Points on a hilly landscape, in no order, each with its height.
From any point a ball rolls to the lowest of the 2 points nearest to it. It stops when none of these is lower. Distance is the straight distance between rows; heights are no part of it.
mupir: [133 110 130 127 141 120 126 128 121 112 135 114 122 140 145 114 107 139
 128 112 119 133 123 138 114 123  97 137]  (h 373)
susev: [153 151 177 125 129 107 110 117 103 152 156 144 115 125 156  75 130 140
  85 171 126 127 156 166 139 107 115  89]  (h 283)
zataf: [122 127 143 203 154  72  90  86 137 147 126 137 170 137 165 104 172 121
  77 154 119 167 154 155 124  98 172 157]  (h 391)
zil: [132 151 142 100 138 171 166 148 111  98 149 124  76 143 152 134  92 116
  78 206 148 178 112 130 139 143  67 147]  (h 351)
riz: [ 98 113 155 137 149  90  84 169 133 122 129 118 131 116 175 104 160 142
 135  87  87 143 151 159 119 160 139 158]  (h 528)
Meguk: [110 122 152 188 165  88  81 118 136 124 124 125 183 140 182  97 159 133
 103 118 129 153 147 142 124 106 168 177]  (h 440)
big: [130 130  79 153 101  79 135  78 138 171 173 171  98  93 105 112 149 113
  91 193 105 175 140 189 105 149 141  73]  (h 447)
Robu: [128 122 163 149 140 103  90 127 111 157 112 123 195 143 142 112 151 151
 162  85 180 109 144 108 104 103 168 148]  (h 554)
supi: [123 117 136 105 174 156 125 150 107  80 117 144 118 169 146 109  82 162
 121 143 163 175  67 132  98 111 103 204]  (h 246)
Poted: [118  89 141 142 178 101  99 152  90 129 118 127 160 142 143  92 128 167
 120  96 150 139 127 115  97 107 118 206]  (h 87)
sizo: [164 132  91 168 110  80 134  54 136 170 171 172 111 102 110  88 131 135
  74 187 120 158 125 189 115 105 132  85]  (h 401)
takek: [120 138 153 132 131 123 176 137  86 148 139 138 142 124 109 146 123 126
 133 142 146 135 152  97 117 159 124 117]  (h 290)
bag: [143 152 135 103  95 179 175 115 125 110 134 133  81 141 123 147  88  71
 117 197 130 130 134 104 152 139  78  89]  (h 430)
zuzez: [152 126  57 196 122  84 168  58 175 131 121 105 139 118 100 172 117 119
 106 126  88 194 104 150 128 130 130 141]  (h 637)
zapa: [119 175 176  94 102 176 175 171 109 131 126 137  93 110 109 162 137  77
 137 147 137 125 142  99 175 179 155  82]  (h 580)
Vaz: [ 99 134 166 154 159  96 110 154 124 106 119 120 138 116 185 132 159 127
  79 155 112 222 132 156 138 152 160 188]  (h 461)
bagad: [ 99 145 168 129 125 114  73 143 152 160 129 145 148 115 151 102 182 126
 184  80 106  98 152 158 148 166 195  98]  (h 602)
Bipug: [156 111  64 173 115  88 142  65 164 147 152 145 130 108 105 113 123 139
 129 112 101 137 122 169 106 126 123  99]  (h 594)
tiz: [112  90  70  90 138 140 122 168  87 142 122 120 131 139 122 169 119 161
 141 112 136  45 137  82  71 116  90 152]  (h 475)
fug: [ 89 103 113 147 145 109 155 162 146 134 125 104 139 114 129 175 152 115
 147 112  87 170 157 116 108 207 129 175]  (h 507)
Semo: [116 176 217  99 147 162 133 173 101 107 133 152  97 126 176 109 118 125
  90 159 178 191  99 145 178 144 161 139]  (h 390)
mevet: [127 122  63 119 110 154 148 122 156  95 146 110 104 125 153 159 106  85
 119 152  76 133 134 138 133 159  63 122]  (h 562)
Geka: [174 166 141 143 109 135 138  76 129 122 141 120 118 141 122  90  63 143
 107 132 147 123  72 143 157  50  84 116]  (h 338)
Teg: [110 146 175 149 118 108  90 116 143 171 126 154 171 115 140 107 174 122
 176 114 143 111 154 147 142 146 213  88]  (h 624)
norof: [129  96 128 185 161  86  89 109 147 139 124 124 190 142 156  95 153 143
 136  88 125 141 152 143 110 107 159 173]  (h 477)
kes: [162 148 149 149 130 108 108  80 120 130 149 129 126 139 143  73  89 162
  97 124 144 121 100 151 144  51  91 121]  (h 271)
gak: [136 101 134 164 150  92  85 105 130 150 127 125 189 145 140  91 133 165
 148  71 147  97 137 127  97  73 145 153]  (h 518)
lun: [170 147 142 146 122  87 123  77 119 150 162 155 112 116 126  80 121 139
  71 184 123 137 143 181 120  92 113  88]  (h 347)
Rabo: [110 130 196  92 135 151  85 161 108 123 106 134 117 129 137 102 121 148
 146 100 156  97 128 121 147 104 167 119]  (h 339)
bigut: [118 165 209  84 148 164 104 181  98 114 136 152  94 125 175  94 127 139
  98 138 153 148 121 143 168 128 143 119]  (h 352)
gepe: [169 147  40 183 109  76 140  54 179 129 129 138 128 114 106 120 127 173
 113  81  83 146 100 173 149 111 109 121]  (h 623)
viza: [121 107  58  90 119 194 136 141 123  97 102 106 131 156 124 188  83 115
 157 132 144  93  92  81 107 116  78 164]  (h 568)
dozat: [150 138 178 120 137 127  99 112 108 125 144 135 111 138 157  64 100 157
  92 144 153 118 121 147 137  68  99 116]  (h 191)
duv: [138 100  89 159 151  98 133 103 145 114 137 108 133 118 130 109 119 148
 106 100  88 144 130 151 118 114  94 151]  (h 317)
kul: [107 107 124  84 146 156 125 182  86 115 103 117 114 147 124 157 108 163
 144 120 159  92 112  90  89 120 110 149]  (h 435)
nebos: [131 109  86 116 116 159 155 130 121 118 110 102 150 144 108 176  94 116
 158 115 148 103 105  80  96 116  89 134]  (h 592)
Logen: [127 126  63  86  94 192 126 126 157  89 132 119  88 138 164 153  95  72
 127 156  74 106 124 135 161 147  44 112]  (h 534)
pev: [132 150 189 123 102 144  89 101 168 149 138 156 111 130 116  78 146 121
 154 138 136  99 159 148 177 111 179  59]  (h 497)
nam: [ 99 135 153 141 147  75  80 154 131 151 147 149 128 109 188  98 185 138
 112 112  80 143 158 183 133 174 161 133]  (h 552)
Pasi: [ 90 151 152 126 133  81  79 152 143 170 151 151 124 107 166 112 188 135
 169  78  75 113 146 178 140 189 176 115]  (h 579)
vubi: [148 103  45 152 116  97 148  92 149 165 157 147 144 119  97 117 132 140
 158 109 126  98 132 140  81 149 110 101]  (h 567)
zerom: [106 151 188 131 153 122 139 161 101 103 125 134 129 125 170 125 135 131
  88 169 150 204 114 143 150 154 150 168]  (h 428)
mepi: [121 130 166  62 129 168 108 181  93 115 100 137  92 137  99 138 118 155
 146 110 163  62 116  88 126 101 160 110]  (h 389)
zat: [122 112  35 146 118 146 163 112 164 112 133  94 136 123 131 178 112  97
 142 128  85 137 130 117 120 166  77 148]  (h 588)
Tepob: [ 76 131 138 131 145 119 164 185 123 132 134 108 125 108 153 171 145 120
 139 113 100 175 135 119 128 213 138 162]  (h 489)
nek: [148  96  87 167 164  92 117 109 146 102 121  99 134 127 130 102 120 175
 112  65 103 140 105 148 123  86  95 189]  (h 256)
vuta: [135 140 159 154 130  78 160 106  92 179 155 167 156 115 119 104 146 130
  98 170 143 154 159 132 116 138 154 109]  (h 245)
bes: [111 109 141 154 148  82 114 128 151 117 128 108 131 120 162 126 150 129
 106 128  86 188 148 161 126 147 145 157]  (h 495)
tuz: [143 133 132  55  82 164  90 197 142 102  94  87 120 132  24 162 187 124
 143 119 138  34 111  80 141 118 203  79]  (h 233)
vibi: [123 175 199 104 104 142 154 155 107 150 132 150 122  95 107 135 153 103
 148 124 143 117 138 119 179 154 195  84]  (h 553)
divif: [137 110 125  70  92 178  75 160 156  89  83  88 102 151  64 153 147 117
 172 109 128  45 112  86 124 102 169  86]  (h 123)
nof: [154 116  84 142 114 127 162  95 137 140 117 108 161 137  88 155 105 122
 161 110 145 112 119  95  91 115 100 119]  (h 616)
Tuga: [121 126 109 163 129 117 194 101 103 148 142 121 140 120 105 158 125 111
 100 171 121 164 154 103 105 156 107 142]  (h 355)
garu: [133 157 197 140 109 107 151 116  95 175 143 172 146 111 115 116 140 119
 122 158 155 141 158 128 143 134 169  76]  (h 164)
vuzam: [108 122 172 129 142 142  60 138 144 130  76 104 187 151 134 118 150 151
 185  85 188 101 124 107 117  77 189 146]  (h 586)
vikag: [110 175 194 114 114 156 177 150 110 126 136 131 105 107 136 156 118  94
 118 157 141 174 125 112 174 173 158 100]  (h 601)
peg: [129 159 202 111 109 145 111 136 141 138 130 144 101 117 129 108 148 105
 144 126 126 117 148 141 177 135 180  77]  (h 527)
lek: [152 140 164 125  99 134 124  90 143 133 144 148 105 130 110  97 105 113
 142 148 138  98 138 141 144 102 133  61]  (h 456)
figif: [127 135 104  77  81 202 161 126 117 129 131 145 107 140 123 166 109  57
 137 192 122  92 147  93 172 153  77  95]  (h 470)
Nelam: [108 108  58  57  94 213 120 141 125  93  98 128 112 159 145 184  89  93
 146 162 130  82 100  92 148 119  65 148]  (h 537)
malem: [100  83 103 164 169 101 164 149 132 131 130 106 143 121 115 142 151 138
 116 108 108 166 160 116  94 169 114 194]  (h 478)
Peles: [136 101  36 118 115 117 139 124 133 161 142 139 146 121  95 141 149 138
 177 104 126  63 141 114  60 160  99 105]  (h 539)
Vokad: [165 131  35 137  91 144 163  82 162 134 114 114 161 134  88 173 107 109
 179 108 133  91 102 101 115 118  91 102]  (h 640)
tivar: [ 92 138 153 125 151 136 165 176 103 107 131 124 123 117 156 155 124 130
 116 132 134 189 120 121 135 190 136 174]  (h 462)
vugak: [125 124  86  61  90 215 133 139 129 107 125 130  92 148 149 165 102  74
 132 172 107  81 138 103 161 143  57 113]  (h 502)
nakuv: [129 126 156 177 155  61 125  99  97 164 139 163 166 118 145  96 177 140
  76 154 126 163 164 144 120 120 162 144]  (h 323)
nafes: [147 151 134 104 108 190 170 123 130  95 138 118  74 139 153 142  72  81
  88 210 139 161 103 116 155 129  68 114]  (h 393)
bebap: [157 137  67 183 131  72 127  59 182 124 117 120 131 113 118 139 134 144
  77 117  72 189 101 182 142 100 139 146]  (h 651)
pata: [ 99 102 138 116 179 140 121 179  94 102 117 134 128 151 142 120 110 171
 125 105 162 156 102 118  94 129 115 206]  (h 183)
Simal: [133 144 175  65 107 161 112 184  96 130 107 126 107 118  63 137 147 138
 147 104 153  54 127  85 152 102 190  87]  (h 349)
Buneb: [115 131 143 103 108 154 123 150 141 116 101 101 119 123 104 146 130 104
 180 101 127 102 134 100 123 151 145  99]  (h 205)
Bitig: [139 127 133 138 113 122 131 104 128 132 147 137 117 127 122 107 111 122
 136 133 113 121 135 136 118 125 106  93]  (h 417)
dum: [116 132 151  98 149 164 143 156 115  82 126 131  95 148 150 126  92 128
 112 160 145 173  90 137 123 140  92 156]  (h 304)
Kesop: [139 152 152  55 104 163  97 208 110 128 110 108 108 119  36 152 178 144
 138 107 149  28 111  87 164 106 227  76]  (h 299)
penir: [167 140  58 119  97 157 139  85 155 108 143 140 108 129 123 131  82 110
 137 117 103  77 106 134 154 105  61  72]  (h 679)
Buni: [135 108  31 176 122 104 170  90 178 119 134 108 133 110 112 169 125 114
 130 112  76 154 121 141 127 151 100 145]  (h 612)
zuvap: [156 128  58 127  90 155 146  84 165 110 118 120 130 131 105 161  99  89
 183 109 112  88 110 120 135 125  88  79]  (h 658)
simuk: [135 114 122  94  98 161  99 130 153 103  99 110 108 136  94 137 127 107
 186 100 126  64 123 102 118 119 134  85]  (h 122)
Tutet: [113  97 126 175 164  88 171 116 120 133 118 111 135 121 118 141 150 134
  89 141 118 195 140 124 111 140 126 201]  (h 444)
buluv: [125 114  98 176 151  92 195  95 128 140 137 115 135 114  98 137 135 133
  77 154 119 176 138 115 115 128 103 184]  (h 407)
sagiv: [124 152 194 121 126 123 156 137  83 148 136 147 133 121 120 123 117 129
 128 141 166 135 144 106 136 129 143 107]  (h 237)
tipus: [123  83 120 159 186  96 101 145 132 104 119 115 146 131 150  95 143 170
 110  77 127 150 124 134 106  98 119 220]  (h 173)
Teru: [117 101 158 110 142 141  85 164 138 118  74  94 165 148 123 146 133 161
 178  74 190 119  99  93  91 101 171 167]  (h 610)
nobeg: [134  90  55 110 135 116 127 142 118 162 141 137 148 130 101 134 137 164
 162  79 130  53 149 111  60 126  91 126]  (h 514)
degir: [126 142 202 112 128 153  86 128 120 115 123 129 117 150 154  84 103 134
 127 134 164 127 119 133 157  80 144 115]  (h 279)

Where does a ball stop that starts at each point below?
Simal: simuk
vuzam: garu
Bipug: dozat
mevet: Poted
kul: dozat
zapa: Poted
Tutet: garu
Teru: garu
zuvap: Poted
vikag: Poted
